Each scene shows the same named points in several views. A view is turned or mirrored, and shifted as a whole, has a little noise and may leave points out.
(in the rows, 128 means zero)

Scene 1
View 1
z_781: [133 131 113 112 153 143 130 158 164 140  46 133 153 104  66  91 116  78
 113 139 146 140 118 111 150 133  72 169 143 115 222 164 137 163 122 153
 127 146 102 170 105  63 131 151 111 118  73 141 134 153 139  93 175 101
 127  92 143 148 166  87 108 150 163 143 164  70 129 202  83 133 146  93
 201  76]
z_381: [144  76  87 145 146 120 136 132 168 108 119 155  78 134 114 139  59 161
 168  99 110  96 146 115 215 114 171 143 127  99 152 173 114  96  98 141
 141 105 109 100 134 125 160 109 143  97 111  96 113  74 142 146  71 156
  75 147 138 177 150 148 138 134  77 122  67 141 106 117 148 148 182 142
 133 205]
z_460: [120  68 131 136 162 114 159 159 186 122  92 160  77 124 100 124  43 137
 140 136 134  99 163 124 210 112 138 184 126 113 191 183  81 119  86 129
 123 107  95 102 133 102 152 121 139 117 106 124 108  83 172 139 111 133
  80  99 178 156 170 117 125 119 136 120  81 124  74 122 155 109 187 118
 136 157]
z_647: [154  87 100 142 112 158 117 124 145 104  77 135 147 121  88 108 125 127
 154 138 120 149 145 103 146 126  82 142 134 118 220 158 155 147 115 168
 146  92 103 151 131 108 160 130 131 125  70 161 145 140 129 138 126 114
  72  91 144 122 185 100 127 151 164 139 134  95  98 203  87 133 167  98
 169 102]
z_735: [132 149 163 137 156 127 110 140 138 105  94 107 142  86 125 169 113 103
  87 171 137 149 159 159 121 149  84 103 121 132 171 176 126 162 126 121
 125 131 167 173  97  97 141 145 102 153  74 132 137 133 164  91 172 100
 140 127 163 143 155 108 137 111 152 107 139 151 148 159 121 110 148 118
 136  95]
z_519: [174 107  95 158 104 157  71  91 104  60 106 105 165 117 122 164 155 146
 156 121  89 166 158 119 121 148 101  72 118 125 166 160 174 138 124 160
 151  77 142 166 126 148 177 109 127 131  71 152 155 146 108 132  99 121
  76 144 123 113 166 132 158 146 119 112 132 144 130 182  96 144 157 132
 133 125]
z_925: [191 117  34 112  98 175  90  93 143 114  75 137 170 136  62  93 161 116
 179  83 112 163 100  56 157 137  90 137 153  93 215 130 204 138 135 190
 157 109  92 162 115 103 160 122 119  84  65 138 141 171  84 125 104 133
  73 144  81 148 155 110 113 189 104 145 160  79 141 228  48 193 150 111
 209 120]
z_72: [125 155 112 103 186 114 116 152 168 150  73 137 106 111  82 134  94  86
 100 119 152 119 116 130 175 132 120 138 143 108 166 171 137 142 121 125
 127 180 129 144  84  72 116 140  99 101  93  73 119 120 150  83 145 136
 146 163 124 201 133 130 108 129  92 127 138 108 173 156 111 149 132 127
 186 139]
z_51: [185 117  50 129 126 150  73  93 126  91 103 133 135 132  96 141 138 143
 163  78  99 141 115  91 170 138 145  89 141 103 148 147 187 110 137 153
 162 127 129 154 118 136 157 111 114  93  86  91 143 132 100 127  74 157
  94 190  75 168 147 149 137 159  53 129 125 130 162 166  99 187 152 141
 173 166]
z_403: [127 116 174 158 162 111 117 132 133  88 114 111 124  96 146 190  88 136
 110 168 119 134 186 166 138 148 113 101 106 134 159 197  99 147 100 112
 120  93 168 148 117 125 162 131 117 162  90 134 127 101 175 110 141 107
 112 120 182 136 166 125 155 103 156  93 101 182 114 126 145  90 169 124
 113 128]
z_875: [150  93 127 165 124 140 108 122 127  73 116 125 127 110 135 166 103 159
 145 143 106 137 174 136 145 147 123 105 114 126 167 180 126 129 104 144
 141  71 144 141 132 138 177 120 133 141  86 142 133 108 144 142 108 124
  84 127 164 120 173 122 158 129 139  98 101 165 107 146 131 116 175 130
 116 141]
z_117: [136 106 128 146 151 127 127 136 150 106  94 130 116 115 115 151  95 125
 129 142 127 126 163 134 168 136 119 138 119 129 171 180 123 142 103 135
 131 119 128 137 118 115 151 123 127 129  93 132 130 102 147 116 131 119
  97 114 155 149 168 115 136 122 131 117 103 141 107 142 133 122 168 120
 137 134]
View 2
z_72: [133  56 174 140 180 116 112 154 164 152 116  97 181 144  89  89 114 154
 136 116 110 211 194 125  92 114  57 182 146 126 101 132 121 160 139  92
 146 115 132 135 125 151 134  84  83 135 151 153  84 131 107 131 159  83
 162  97 129 193 123 169 107 137  82 148 115  89  89  80 106 153 139 134
 124 126]
z_403: [126 139 132  85 163 118 132 121 139 178 143 119  88 159 157 134 147 140
 162 112 145 123 130 159 115 134  93  93 142 119  99 111 107  74 136 121
 138 140 141 128 136 176 170 160  84 147 147 160 142 116  91 118 141 148
 113 131 120 147 128 164  66 123 111 162 105  92 168 122 148 135 139  93
 141  80]
z_117: [126 116 145  98 153 111  91 120 146 156 139 117 124 145 138 120 125 132
 165 115 125 159 142 143 107 135 105 124 145 125 119 117 118 114 155 110
 134 122 127 138 148 141 142 138 107 126 147 124 126 117 125 115 163 127
 130 116 127 145 123 157 104 111 101 153 111  97 135 117 138 132 135 111
 139  96]
z_381: [ 96 101 129 105 148 108  51 120 138 124 180  80 128 102 113 130  77 129
 156  77  71 156 107 151 146 101 158 118 144 129 132 124 138 107 143  80
 132 122  60 122 135 173 118 117 145 109 124 110  97 117 195 149 223 114
 148 114 147 175 115 163 106  86  66 135 146  96 158 101 111 144 131 134
 137 108]
z_51: [ 64 108 160 148 175 134  93 162 121  69 146 121 179 131  79 104  86 161
  97  94  52 170 106 123 145 115 141 137 139  99 139 128 163 180 189  84
 161 162  45 163 137 117 104  80 181 106  90 141 100 159 157 193 163 123
 189 133 165 156  68 139 108 123 114 114 138 121  94 107 103  89 152 149
 121 162]
z_925: [128 115 194 156 157 115  87 142 145  92  97 144 221 172 102  88 117 150
 125 118  95 214 142 125  91 142  89 158 153 119 167 112 145 235 219  85
 154 111  88 215 179  16 115  89 174  68 139  78 123 131 127 138 174 101
 167 107 166 112 105 109 170 146 116 124 124 118  22  85 118  80 155 144
 108 154]
z_519: [ 98 171 144 113 151 132 129 131 116 135 135 152 121 173 140 127 151 148
 142 114 128 119 102 147 125 145 120  90 142  97 133 105 127 130 186 131
 151 161 109 180 158  87 153 142 152 119 123 154 162 139  91 155 124 171
 142 148 145 108  99 126  98 133 153 137 109 131 129 142 154  75 156 100
 127 118]
z_735: [148 121 162 103 166 126 139 138 152 185  99 127 128 168 141 118 167 147
 153 133 157 159 166 141  91 145  60 145 138 119  92 116 101 113 153 130
 140 123 170 146 142 142 167 137  72 145 160 164 120 132  68 115 118 132
 125 113 108 141 127 157  85 149 119 160  89 105 120 123 142 131 150  97
 128  97]
z_781: [179  96 197 133 150  96  98 137 171 167  82 129 186 173 125  87 149 130
 176 135 148 224 195 131  54 134  34 176 155 138 118 120 107 177 166 106
 133  84 162 176 169  65 158 111  90  96 178  84 112 109  85  83 168  84
 132  88 129 130 149 147 151 148  96 160 105  87  59  77 125 134 144 109
 112 100]
z_647: [146 147 166 112 147 103  87 112 145 143 118 142 158 162 152 113 138 123
 175 118 141 184 138 150  85 143  94 124 151 134 150  98 117 156 196 105
 135  97 115 186 177  51 140 142 135  81 161  78 141 107 112 107 179 125
 125 110 138 100 133 127 146 123  99 144 109 103  82 108 142 113 145 107
 126 104]
z_460: [142 108 134  91 135  89  49 107 156 155 167  93 118 118 148 129 106 108
 193  88 115 168 130 163 104 106 127 111 137 151 120 119 108  90 131  88
 116  92 117 110 142 157 125 136 100 102 157  84 101  95 172  96 224 106
 110 102 134 157 148 176 117  76  44 162 133  71 164  92 122 168 124 115
 139  74]
View 3
z_403: [145 154 154  53  93 140 143 140 143  94 148 182 141 162 153 175 149 141
 167 102 125  87 137 155 134 133 160 185 131 117 149 134 171  90 138  99
 133 108 132 137  94 114 116 206 147 177 170  92 121 156 102  89 125 125
 113 145 159 126 153 162 142 125 101 145  73 102 105 106 126 170 119 150
 167 136]
z_51: [165  79 153 132 129  69  88 126 158 174 122 122 129 176  95 148 114 155
 185 155 167 128 111  90 216 158 136 117 126 142 134 137 149 160 111 124
 117 163 134 122 150 137 174 109  83 168 134 163 131  63  83 149 175 180
  71 133 115 159 113 122  90 123 132 139 148 202 154  55 136 134 191 115
 121 165]
z_875: [153 133 149  79 101 124 131 137 149 122 143 157 131 140 132 172 132 154
 165 128 136  99 132 126 145 138 145 164 130 116 140 142 162 120 111 126
 135 123 128 145  92 132 125 171 130 166 149 126 124 131 105 111 135 135
 106 135 147 141 137 164 117 129  99 135  91 130 101 103 123 143 126 141
 142 150]
z_381: [135  97 204 134 142  92 127  89 165 131 138 131 157 169 123 189 105 157
 236 139 144 144 143 121 150 137 157 144 134 103 167 178 146 134  88 142
 129 132 166 157 162 148 161 122 123 205 122 163 198 107  69 129 124 162
  92 141 147 126 150 134 113 183  32 146 143 140 113 112 148 160 114 182
 150 167]
z_647: [169 123 149 100 101 130 143 120 143 133 144 130  94  91  93 160 118 169
 106 147 139 117 123  84 126 140 130 150 133 115 118 144 131 149  62 147
 145 149  87 172  47 164 144 146 101 136 116 156  93 122 126 139 145 128
 126 132 135 153 119 175  78 122 106 124  97 157  82  99 132 100 123 110
  97 155]
z_117: [147 132 151  96 122 122 136 136 136 116 138 157 132 145 118 164 136 160
 160 116 137 112 143 120 128 135 146 169 138 114 134 142 144 125 104 130
 138 137 132 148  87 141 134 166 127 181 141 118 129 134 100 113 144 137
 103 135 142 130 145 156 117 148  89 139 101 128  97  95 134 147 113 142
 137 154]
z_519: [186 126 153  71  83  94 119 130 186 153 141 131 115 135 130 159 112 146
 146 167 142 101 100 105 192 140 133 148 118 136 142 106 173 131 111 106
 118 122  99 144  91 140 140 173 104 128 143 139  99 100 104 140 149 156
 103 127 135 177 113 166  95  80 146 118 105 183 133  95 131 127 178 114
 133 154]
z_72: [126 102 121 126 154 127 126 170  76 121 106 146 138 172  63 121 152 184
 154  74 164 118 155 104 132 168 141 150 158 123 110 160 118 166 125 158
 135 184 151  91 112 124 158 111 106 196 146 123 109 109  99 118 189 126
  63 138 108  91 131 112 134 169 109 159 132 138 126  35 126 149 110 113
 106 154]
z_781: [155 127 108 106 137 151 147 171  96 125 123 148  98  99  54 124 143 193
  75 100 147 114 152  73 104 156 120 168 155 121  84 155 106 174  71 182
 148 181 102 131  33 157 141 127 100 155 117 133  85 129 133 127 173 105
  98 124 108 117 107 161  97 148 111 142 102 133  77  55 122 107  90  82
  74 147]
z_925: [182  81 135 140 127  90 102 128 144 178 121  97  90 115  64 139 110 180
 104 171 163 131 107  41 180 162 117 122 130 139 105 132 113 200  53 158
 130 175  93 153  84 169 175  96  64 123 104 186  99  67 119 166 187 160
  86 121 104 172  88 158  55 121 137 130 140 213 122  57 140  86 164  76
  71 165]
z_735: [150 148 107  65 111 142 130 175 108 109 130 184 119 149 121 138 159 168
 124  83 138  88 151 138 134 152 136 185 148 125 115 125 155 117 143 126
 134 141 122 104  59 106 122 182 119 165 169  88  77 147 111  97 164 114
 101 133 133 124 128 156 134 115 139 142  85 115 111  68 121 150 119 112
 137 137]
View 4
z_51: [165 144 139 158 158 173 109 111  29 125 142 157 156 124  96  93 134 109
 152 207  89 184 110  75  85 118  90 116 148 179 107 144 127 115 106 113
 121 130 121 100 169 100 140 142 134 162 129 164  97 126 146 130 135  88
 129 144 102 151 114 104 110  83 105  78 139  77 164  51 130 133  89  36
 158 127]
z_403: [108 104 139 122 101 130 141 156 152 168 120  96 104 115 147 129 135 138
 173 137 133  92 176 145 107 149 140 148 134  94 124 161  94 138 146 159
 137 126  93 122 102 162 101 136 152 128 167 101 137 134 109 112 126 102
 113  88 132 189 110 147 121 151 168 142 135 180 134 118 146 140 156 134
 133 111]
z_647: [141 148 138 136 140 191 144 175  95 144 133 118 127 142 136 115 140 108
 139 165 100 114 116 118  97 137 117 141 157 134 115  88 149 122 174 156
 113 121  88 103  83  81  79 125 160 173 149 149  70 132 132 121 193  53
 123 166 118 112 119 169 154 155  67 116 162 116 155 130 162 145 117 117
  99 163]
z_117: [147 120 154 129 113 156 133 133 119 138 133 110 113 124 143 112 148 108
 157 146 113 111 140 116 112 135 133 126 128 113 138 140 106 118 139 141
 128 131 100 111 106 132 107 131 162 147 152 116 121 127 112 130 148  84
 116 127 121 157 107 144 124 143 113 127 138 136 133 123 147 141 144 111
 121 125]
z_72: [171 151 144 123 130 158 122  77 129  74 130 158 135 102 109 114 143  82
 168 146  92 155 131  78 125 138  78 114  75 110 157 144 111 123  67 115
 119 165  73 108 100 135 135 103 134 188 117 149 118 159 110 158 122  86
  75 118  96 149  98 160 120 115 120  69 146  77 130 126 143 118 145 107
 119 135]
z_925: [166 164 128 154 165 220 121 142  22 115 151 163 155 143 104 100 125  88
 136 196  72 177  95  76  78 118  76 129 162 186  99  75 170 104 138 134
  97 137 100 100 120  52 107 118 144 206 119 199  33 141 149 135 179  45
 129 192  97  94 125 163 149 119  50  59 160  56 167  88 148 144  66  66
 116 164]
z_381: [191 135 167 165 129 149  95  97  77 132 127 110 119 126 143  93 177  91
 155 158 124 120 107  96 107 124 167  79 122 135 166 153 103 126 121  96
 156 126 142 108 166 108 162 166 170  96 160  81 155  80 126 149 176  73
 148 146  97 175  81 111  57 118  93 135 111 100 136  86 121 131 165  65
 131 103]
z_460: [194 136 165 132 120 154 116 117 137 126 131  91  94 126 170 105 183  89
 150 123 139  74 120 107 127 144 168  93 103 101 176 144 109 133 137 110
 146 132 118 106 104 105 130 145 200 111 170  74 153 101 108 152 190  68
 130 148  99 158  80 158  89 156  74 161 121 116 118 147 153 135 185 130
  91 121]
z_735: [105 119 123 108 105 153 158 156 159 141 132 116 116 111 126 130 115 131
 174 141 100 118 170 131 119 146  90 157 118  86 117 143 107 129 130 166
 123 146  67 119  71 159  90 114 140 182 143 137 109 171 110 120 110  94
  85  93 127 165 118 164 157 151 164 102 152 150 136 127 153 145 137 147
 117 137]
z_875: [137 125 141 136 117 155 133 156 121 151 128 106 116 126 146 111 142 121
 156 158 121 108 146 123 102 142 133 141 142 119 121 139 110 130 154 140
 125 127 114 109 107 131  97 145 162 139 156 113 118 127 128 109 151  77
 118 119 123 150 115 139 121 145 128 140 144 145 136 107 148 141 132 111
 122 123]
z_519: [105 122 126 155 137 171 138 178  68 169 132 119 139 143 121 111 117 135
 150 195 100 147 147 122  73 133 107 162 184 159  69 119 126 113 159 163
 116 117 104 106 129 112  93 142 135 158 145 156  77 127 145 106 148  83
 134 131 135 140 135 121 141 128 135 107 156 141 169  69 138 152  78  80
 153 136]
z_781: [160 162 131 112 133 192 138 142 134  89 145 147 134 116 121 123 136  91
 152 135  92 127 134  98 132 137  79 136 103 120 139  90 148 123 125 153
 103 151  64  96  41  98  81  87 161 219 137 166  68 168 115 156 169  44
  86 148 105 116 111 206 165 161  72  80 163  88 132 171 169 127 126 149
  80 169]
View 5
z_403: [137 148 139  78 109 166  70  71 158 115 111 135 100 133 177 167  93 140
 138 146  99 161  95 109 152 109 104 121  83 142 135 113 155 151 118 190
 125 163 139  72 142 102 154 146 121 191 101 125 126  68 136  86 140 131
 120 110 121 158 187 160 145 143  64 132 157 114 140 103  49 108 132  81
 178 124]
z_647: [134 159 193 149 150 177 128 126 123 136 123 124  72  96 162 159  84 128
 106  72 112 164 101 116 153  76  83 157 149 178 111 178 110 107 113 107
 162 159 138  66 112 108 115 113 152 145 150 155 101 118 173 145 154 189
  98 125 104 135 194 129 148  61 131 176 154 105 118  91  84 143  53  99
 155 111]
z_875: [134 150 164 117 117 165  93  96 146 115 103 130  96 118 170 151 103 142
 112 122 103 159 103 111 154  81 106 145 109 143 135 125 141 138 111 152
 144 152 146  93 126 125 138 141 141 173 129 134 108  90 133 106 142 156
 111 125 112 151 175 140 147 109 101 158 152 105 127  92  62 122 106  96
 156 123]
z_51: [146 147 196 159 126 174 121 117 118 124  84 102 111  74 136 104 109 140
  32  93  89 163 162 127 110 115 151 192 154  93 190 120 146 165  89 129
 174 135 150 124 108 167 127 164 196 154 173 132  80 129  83 160 144 166
 115 142 124 133 154 113 120  71 136 205 178  93 113 109 133 137 111 165
  97 151]
z_735: [116 163 141 101 134 183  76  86 114 140 116 115  88 136 138 180  68 119
 131 116  88 150 106 113 120 111 106 122 124 129 135 142 120 131 116 174
 138 162 111  68 134  63 140 145 126 202  96 130 123  95 162 105 190 133
 150 115 111 120 180 161 144 128  69 133 171 117 144 114  95 100 124  81
 165 142]
z_381: [151 125 166 156 104 140 126  89 175  96 109 168 120  66 207 110 168 162
  79 124  95 167 121  87 150  68 123 172  95 104 151  76 124 182 117 141
 115 115 185 148 126 197 131 134 126 146 154 124  80  93 104 112  70 169
 110 154 140 188 154  98 122 123 112 165 120  96  84  77 108 127 108 137
 118 129]
z_925: [136 158 220 190 159 191 159 149  83 144 102 102  85  72 116 125  87 119
  39  38  98 161 146 129 117  94 115 197 193 130 152 179 104 119  89  83
 192 144 127  95 101 128 101 138 195 128 174 165  74 153 147 191 173 198
 112 150 113 103 172 115 129  22 163 219 169  89 108  95 151 162  50 147
 107 128]
z_781: [122 173 169 175 176 177 138 109  85 176 136 127  60 110 144 177  85 105
 125  59  99 151 108 105 118  84  90 129 180 144  99 185  53  96 117 116
 139 137  89  81 126  59  96 103 110 175 118 153  93 130 213 140 196 172
 156 138 103 103 177 125 140  80 103 157 158 114 114  96 148 117  77  86
 136 130]
z_72: [118 163 137 175 149 156 115  88  97 156 125 134 100 102 140 147 130 133
  92 102  78 137 137 108  87 102 121 131 167  77 149 121  75 145 113 146
 120 120 103 127 140  99 128 133 116 194 117 140  88 118 143 121 170 152
 182 150 130 114 145 126 112 121  89 135 168 110  98  93 192 107 134 124
  96 165]
z_519: [139 155 201 106 122 192  98 118 129 109  86  88 101 106 131 139  70 137
  77 101 107 166 128 136 154 111 118 173 133 153 168 151 181 140  99 144
 194 172 149  70 113 132 139 162 199 163 145 139 106 113 108 145 162 162
  82 117 107 141 191 141 150  72 122 206 187 102 151 120  55 137  86 121
 157 125]
z_460: [144 141 165 159 122 141 119  87 170 114 135 183 101  93 224 142 156 149
 135 118 103 165  91  76 154  52  87 131  95 128  99 110  79 143 137 135
  95 115 164 133 138 152 123 101  84 147 131 125  93  88 170  96  99 175
 131 142 126 180 170 109 136 138  96 128 107 105  85  62  81 109 102  89
 133 103]
z_117: [137 148 164 122 120 161 104  93 141 119 116 146  94 113 173 153 124 143
 121 116  94 166 106 110 147  85 101 134 116 132 133 132 124 134 119 155
 122 150 141  94 128 123 138 133 127 175 120 131 105  90 144 114 139 153
 124 131 118 146 176 126 138 117  98 152 143 117 122  94  81 121 109 101
 149 130]
View 6
z_647: [ 97 175 161 113 143 175 140 131 101  97 161 108 123 139 123 122 144  72
 116  96 207 131  67 141 164  82 147 141 147  66 130 121 115 137 142 161
 164  71 172 143 158 138 149 100  91 146 115 144 116 139 143 105 175 177
 131 108 122  72 136  95 109 122 109 124 111 138 122  67 132 122 147 146
 178 155]
z_519: [116 184 109 115 104 168 141  64  83  98 169 130 105 140 130 130 169  94
 142 119 165 116  52 140 132 142 155 132 126  96 153 148 114 167 154 111
 118  82  96 124 140 129 131 134 149 150 140 117 152  93 133 125 133 158
 127 117  83 112 118 100 161  77 135 110 138  86 185 130 116 132 115 131
 121 189]
z_735: [114 133 137  89 157 132 147 118 140 172 159 156  83  99 124 184  69 151
  86 115 147 135  85 124 131  94 167 107 126 122 132  90 124 160  84 109
 128  68  91 152 137 136 168 152 144 148 100 113 138 109 162 104  97 141
 130 121 129 114  88  93 152  75 166 153 110 107 166 129 149 129 141 113
  77 165]
z_381: [180 162 139 182 194 155 109 134 136  95 157  63 127 125 135  87 128 104
 171 161 169 104 123 172 130 152 110 154 175 176 110 145 165 139 132 124
 166 137 151 199 145 130  86  86 152 111 114 157  91 140 151 165 151 139
 124 149 107 114  69 111 174 126  62 136  82 117 111  91 140 113 108 142
 170 108]
z_72: [114 130 120 100 198 154 128 132 135 120 171  98 122  55 185 175  59 131
  99 124 187 118 107 146 162  95 104 111 159 150  93  73 157 152  73 124
 109  94 112 158 102 146 176 120 139 122  94 164  82 123 159 123 101  99
 124 144 109 107 106  87 135  89 109 206 101  95  82 112 180  91 146 118
 123 141]
z_781: [ 78 133 174  84 172 149 153 157 133 161 166 137 104  84 121 175  61 122
  61  78 194 142  83 120 170  34 148 119 145  79 111  54 123 140  77 154
 140  50 153 146 137 141 199 127  85 150  80 138 107 145 169  79 136 147
 123 109 151  71 130  75  95 113 150 173 104 149 115  78 167 121 169 116
 132 149]
z_875: [131 151 144 138 153 143 131 118 125 144 158 121  97 135 116 127 114 122
 123 137 154 122  98 146 127 120 156 135 140 131 130 126 128 152 117 110
 150  89 123 163 152 135 130 128 145 143 120 119 135 120 151 127 120 157
 136 125 126 109  74 103 154  98 131 128 107 116 167 116 132 139 122 128
 119 150]
z_403: [155 141 144 138 155 118 129 122 142 184 141 149  82 127  95 139  78 157
 118 148 133 129 111 144 113 118 170 125 128 164 128 124 126 158 100  87
 157  88  96 176 167 138 137 152 163 140 125 103 143 122 165 122  92 156
 134 121 136 113  43  99 171  78 163 131  99 125 186 135 137 152 113 119
  69 148]
z_925: [ 70 189 114  86 119 217 142  92  76  27 182  88 142 101 188 151 173  48
 128  80 226 122  33 133 183 105 119 142 148  45 142 115 125 159 150 157
 103  66 138  93 121 142 164  99 107 144 115 158 111 117 123 105 161 147
 116 123  79  84 183  93 105 107  86 147 149  88 101  77 144  89 152 149
 187 166]
z_51: [119 177  91 124 137 191 122  75  88  46 183  76 139 100 193 129 163  72
 167 125 190 100  67 157 150 164 109 128 153 120 133 136 146 166 146 117
 106 109 104 128 104 134 123 105 160 125 133 155 114 106 125 146 130 115
 116 147  61 125 134 114 157  89  69 155 129  54 121 122 133  95 127 149
 156 159]
z_460: [165 144 176 170 205 135 119 170 152 146 147  93 112 127 100 103  80 120
 131 145 169 127 132 164 132 103 135 138 170 154  97 121 149 123 104 129
 191 110 172 219 172 139 121 102 122 121 107 135 101 162 163 137 153 170
 128 125 148  92  63 100 145 136 101 136  64 164 114  75 144 128 119 136
 155 103]

Which points are out of place in each view (at most two, in the order of its rows)? Write none if all are in place.
view 1: z_875
view 2: z_51, z_519
view 3: none
view 4: none
view 5: none
view 6: z_647, z_781
